Each row is a point on a tangle of strands that fork, close into loops and nearly touch. The rows are in no order.
Points whose rows are less than 27.8 apart are linked; no others are. Some points are linked to none.
K_808: [ -4   4  -1   1   7  -5  -4   0   3   4   2  -8  10   5   8   9   2  -1
  12  -2   6 -20   4   0   5  -2]
K_6: [  6  -1  -1  -6   6   4 -12   5  -4   9  -1   8  -6 -10  -7  -1   2   4
   3  -1  -5  -3   3   1  10   1]
K_902: [ 4 -3 11 -1 -8  4  7  2  3 -6  3 -7 12 13 -5  0  0 10 -1  7  6 12  7 -3
 -5 10]
K_313: [  7   6  -6   8   6   0   4  -4 -11  15  -7  -4  -5  -8  -4  12  -4   4
  11  -4 -15  -2  -9  -6   0  -4]
K_538: [-6  1  4  5 -7  7 -1  2 -4 -7 -1 14  4 -9 10 -5  3 -2 -6  7  5  4 11  6
 -3  4]
K_113: [ 2  6 -3 11 -5  5 13 -5 -6 -8  2 -8 13 -7  8 17 -1 -5  9 -7 -3 -1 -4  0
 -1 -4]
K_295: [  8   6   5   5  -5 -14  23  -7 -10   3   4   2   1 -11  13   5 -13  -9
  -1   2   5   8  -5   4 -15   6]
K_928: [  6   5   1   7 -12   1  23  -8   0 -14   6 -12  14 -11  15  14  -2 -10
   4  -6   0   0  -7   2  -4   2]
K_806: [  0   7  -7   1  -4 -15  -1  -3   0   3  -1  -6 -13   9  -6  -3  -5   0
   2  -6  -2   3 -14  -6  -4  -7]
K_384: [ -5   7   0   7 -17  -2  13 -16  -5 -14   0  -8 -10   7  -3  -2   1   5
 -15 -11  -4  12  -3  -6 -10  -1]
K_269: [ -6  -8 -13 -12  -7  -1 -10   1  11   5  -1  -2 -22   7 -14   0  -6   5
  -6  -9  -9  -1  -3  -8   2  -8]
K_264: [  8   5  -5   0   1  -1   1  -6  -5  -2   1  -8   2   3  -2   8   3   5
   4 -24  -3 -11  -6  -7  15  -5]
K_913: [  4 -11 -11   1  11  -3 -11   5   5  18  -3  -2 -15   6  -9  -8  -9  10
   1  -1 -11 -11  -7 -14   7   4]
K_838: [ -6   2  -5   5   7  -6 -10   4  -2  10  -6   2  -2   1   4   0  -2  -1
   7  10   0  -8   2  -1  -2  -2]
K_715: [  2   2   8  -1 -10  -3  10  -2  -4  -9   9   3   7 -11  16   2  -6  -9
  -1   0  11  -2   6   5  -6   9]
K_405: [-1 11 -4 13 -8 -5  0 -7 -9 -9 -6  0 -4  0  5 -4  1  0 -5 -2 -1  5 -4  2
 -2 -5]
K_962: [ -5 -14   1  -2  10   1 -12  12   2   7  -5   4  -8  11 -14 -13  -3   8
  -5  10  -3  11   5  -4   1   2]
K_946: [  5   9  -3   9  -6 -16  16  -7 -10   3  -1   4  -9 -13  11   2  -9 -13
  -3   3  -1   2 -11   5 -14  -2]
K_760: [  5  -7   2  -5   4   3  -7   9  -1  11  -1  10   0 -10   0   4  -2  -2
   8   9  -3   2   7   4  -1   3]
K_700: [  4  -3  -3  -2   8 -11  -3  11  -1   9   2   7  -4   1 -11 -10 -11   4
   7  -2  -2   4 -10  -6   3  -1]
K_143: [ -6   1   2  -3   2  -9  -5   2   4   6   5  -2   4  -1  12  13  -3 -11
  10  -2   7 -19   4   3  -3  -3]
K_351: [  1   0   9  -5 -10   6   2   1   7 -13  10  -2  15  -9  13   7   2 -10
   3   2   9  -6  10   5  -2   9]
K_390: [  3   0   6  -9  -7   0   5   3   4   1   4 -10   3  10 -12   3   1   8
   2  -4   1  11  -1  -6  -5   3]
K_879: [  1   5  -2  11   7   4   9  -5  -6   7  -4  -6   9  -6   1  17  -2  -2
  13  -7 -11  -1  -4  -4   0  -4]
K_386: [ 3 -6 10  3  0  9  3  4  4  2  1 -4 13  9  1  5  3  5  1 19  5  8 12  1
 -6 10]
K_377: [ -4  -7   5   6  -8   5  16   1  13 -15   6  -4  21  -6  15  21  -5  -8
  10  -1  -1  -1  -2  -3   1   3]
K_142: [  3   5 -10   5  11 -13   7  -1  -8   7  -4   3  -3  -4  -1   1  -5  -5
   8 -13  -2   0 -13   0   6  -8]
K_754: [  2   0  -1   7   1   1  24  -2  -5  -9   0   7  15  -1  -1  -2  -5   2
  -2 -10   0  20 -10  -2   2   2]
K_329: [-10   0  -1  -1   2   9 -15  -6   1   3 -10 -10 -10  16  -6  -3  11   5
  -7  10   2  -2   3   3  -4  -5]
K_627: [ -4  -2  -4   1   6   2 -18   2   3  11  -8  -1 -11   8  -2  -4   4   3
   1  15  -1  -8  -2   1   1  -4]
K_41: [ 10   3   8   1 -11  -8  22  -3  -5  -5  10   0   2 -15  17   6 -10 -10
  -2   2   9   2   1   1 -13  13]
K_242: [-12   0   3  -1  -5  14 -10  -7   1  -9  -6  -6  -5  13  -7  -4  15   8
 -12  -1  -1   2   8   1  -2  -6]
K_315: [  5   4  -7  -1   6  -9  10   2 -10  -3  -1  10   6 -12   3   1  -4  -7
   8 -15   4   3  -7   2   8  -2]
K_17: [  5   3 -10   6  15  -7   7  -5 -10  15  -6  -1  -8  -2  -9   4  -9  -1
   8  -9 -14   2 -16  -6   1  -6]
K_936: [-10  -6   8  -6  12  12  -9   0   9   3  -1   4  12   0   9   3  11  -6
  -8  19  11  -9  14  13  -3  -1]
K_555: [ -8   2   5   8 -11  10  -3  -5  -5  -8   0   4   2 -10  13   4   6  -8
  -8  11   1  -3  14   9  -7   1]
K_162: [-7  0  6 13 -4 -9  9 -1 -5 -4 -1  8  9  5  8 -6 -9  2 -2  8 12  8  1  1
 -9  4]
K_675: [ -3  -6   5  -9  17  10 -12   5   8   4  -4   8   3   2  -8 -13  11   2
 -10  12   3   0   8   5   8   0]
K_428: [  5  -6   1  -6  12  -5   1  10   1   5   2   4   6   3 -13  -6  -7   6
  10 -10   3   2  -1  -6   8   5]
K_846: [ 3 -9  5 -2  6 20  2  9  5 -6 -1 10 17 -6 -3  4  1  4  8  2 -2  4 12  1
  8 11]
K_388: [ -7   1 -12  -3  -4 -10  -2  -2   5   0  -1  -3 -18   7 -13  -1  -7   1
  -1 -14  -7   5 -12  -7  -2 -11]
K_138: [ -1   7   5   0 -13   7  -4  -9  -2 -12   4  -7  -1 -12  17   4  12  -8
  -9   7   0 -12  12  11  -6   2]
K_786: [  9  -4   7 -10   1  -4   0   9   5   4   3   0   5   9 -13  -3  -2   5
   6  -4   4  10   3  -6   1   5]
K_197: [ -5  -3   7  -1   0  15  -2   6  -2  -5  -1  15  10 -12   4  -2   1  -1
   0   5   2   8  13   6   3   5]
K_762: [  9 -11   4  -9   8   2 -11  12   2  16  -1   7  -2  -1  -6  -1   0   0
   4  16   0   7   7   3   3   7]
K_34: [-11   5  -2  11  -9  12  -4  -9  -4 -13  -6  -5   2   7  -2   0  11   8
  -7  -2  -6   3   3  -2  -1  -6]
K_742: [ -1  -1   2   0  -5   8   4   0   7 -15   7   2  16 -10  14  14   1  -9
   7  -8   2  -8   4   3   5   3]
K_579: [ 11   2   1  -2   0  -3  19   2  -9  -6   2   9   9 -12  -2  -2  -5  -6
   5 -12   4  17  -5   2   0   4]
K_472: [-1 -7 13 -5  4 18 -3 -1 10 -2  1 -5 11  6  5  3  9  0 -6 21 10  1 12 11
 -4  6]
K_53: [ -1   8  -9   5  -3 -13  -4  -2  -6  -3  -2   5 -11   1  -1  -9  -4   1
   0  -2   1   0  -8   0   0  -7]
K_922: [  4   5  -4  10   0   0  26  -7  -6 -15   2  -1  17  -6   5   4   0  -4
   0 -13  -1  12 -14   3   5  -2]
K_103: [  1   6 -10  11   5 -14   9  -4  -9   6  -5   7  -5  -5   7   1  -9  -8
   2  -1  -4   5 -15   4  -7  -7]
K_326: [ -6   4   7  -1  -6  -3  -2  -4   3  -7   4  -5   3  12   3 -11   8   6
  -7   7  11  -2   3   2  -4   0]
K_730: [  4 -13   6 -12  18  10 -14   8   4  13  -3   9  -2   0  -9  -9   4   1
  -4  15   3   5   9   5   6   4]
K_621: [  9   6  -3  10  -4   1  35 -11  -2 -12   4  -8  15  -9  11  12   2 -11
   1 -10  -3   8 -14   3  -3  -2]
K_392: [  3  -1   7 -21  -2   1  -9   4  11  -1   6   6  -9   4 -12 -18   8   0
 -13   4   5   4  -1   2   3   1]
K_881: [ -2   8   4  10 -18   5   7 -11  -3 -15   0 -12   0   7   1   0   7   8
  -7  -1  -3   6   0  -2  -6   1]
K_205: [  7  12   6   1 -16  -2  -2  -9  -3 -10   5 -11  -8  -5  13  -2   9  -3
  -9   5   1 -10   4   8  -7   1]
K_47: [ -5   0  -9   7  13  -4  -7  -4  -2   6  -5  -5   3   0  13  10  -3  -1
   6  -8  -2 -26   4  -1   9   1]
K_385: [ -5   2  -4   4   3 -12  -5   5  -2   9   0   6  -2  -4  10   4  -8  -7
  10   2   7  -9  -2   1  -3  -5]
K_554: [ -7   1  -8   7  13 -11 -12  -1  -3  11  -6  -1  -6   2   3  -3  -5  -1
   7   0  -3 -23  -1  -3   6  -2]
K_101: [  7  12   0  -5 -15  -8 -10  -7  -2  -6   4 -12 -16   0   4  -7  10  -2
  -9   1  -1  -7  -2   4  -4  -3]
K_536: [ -2  -1   9 -13   3   8  -9   2   8  -3   2   9   2   3  -9 -15  11   1
 -12   6   7   3   8   4   7   2]
K_413: [  9   2   2 -13  -4   1  -9   1   1   4   1   1 -11  -5  -8  -3   8   2
   1  -2  -2  -5  -2   0   8  -3]
K_615: [  1  -8   5  -1  12  15  -3   9  -1   4  -6   3  11   2 -10  -1   2   7
   3   3  -5   6  10  -3   6   7]
K_816: [ -9   7  -3  16  -4   6  -3  -4  -7 -14  -6   0   7   2   7   1   5   0
  -2  -1  -3  -1   4   3   1  -4]
K_335: [  3 -11  -5  -7  16   0 -13   6   2  21  -1   1  -7   1  -3  -5  -6   6
   2   6  -4 -17   2  -6   8   6]
K_271: [-10 -11  -6 -15  -3   2 -12   6  15   7   1   0 -19  10 -16  -7   0   6
 -10  -2  -2   4   4  -3   3  -7]
K_54: [  5  -7 -10  -4   6  -8 -12  11   8  13   4   5 -13   6 -11  -8 -11   8
   3   3  -4  -5 -13 -10   5  -1]
K_724: [  6   4  -2 -11 -10  -8 -11  -4   5  -2   5  -5 -15   3  -5  -6   6  -2
  -3  -9  -3  -8  -8   0   5  -7]
K_81: [-12 -14  -6  -4   4  -2 -10  11   9   7  -4   3 -17  14 -17  -8  -5   7
  -7   2  -8  10   1  -8  -4  -4]
K_690: [ -8   1  -2   1   2   3  -3   0   0  -1  -2  -8   2  11  -9   0   5   9
   2 -11  -1  -5   0  -6   4  -3]
K_565: [  1  -7   2 -21  -5   1 -11   9  12   3   4   4 -13   9 -17  -8   0   4
 -10  -2   1   9   0  -3   3  -2]

A piece is two or more points that can be reached from each other along the links. Count, over all rows, the pieces, the separate loops (a circle has one, a figure eight two, a Y none), the forks (points with three links) and the tips (points with one).
pieces | 3
loops | 2
forks | 4
tips | 6

A fork is a point with three links, a tip a point with one. Leave the first point through the second and follow the links. Name the first fork or tip that comes.
K_54; K_700 | K_936
K_413; K_724 | K_615
K_936; K_472 | K_335
K_846; K_197 | K_271
K_377; K_742 | K_142

How many points has the smallest loop of links through each point below? Write - if it is on no loop.
K_385 | 6
K_113 | 11
K_762 | -
K_742 | -

Name the points in between on the shortest way along the links from the first point to the second, in order.
K_554; K_536 | K_838, K_627, K_329, K_242, K_34, K_816, K_405, K_53, K_806, K_388, K_269, K_271, K_565, K_392
K_53; K_615 | K_806, K_388, K_269, K_271, K_565, K_392, K_536, K_675, K_730, K_762, K_760, K_6, K_413, K_724, K_101, K_205, K_138, K_555, K_538, K_197, K_846
K_113; K_715 | K_879, K_313, K_17, K_142, K_103, K_946, K_295, K_41
K_54; K_936 | K_700, K_428, K_786, K_390, K_902, K_386, K_472
K_742; K_922 | K_351, K_715, K_41, K_295, K_946, K_103, K_142, K_315, K_579, K_754
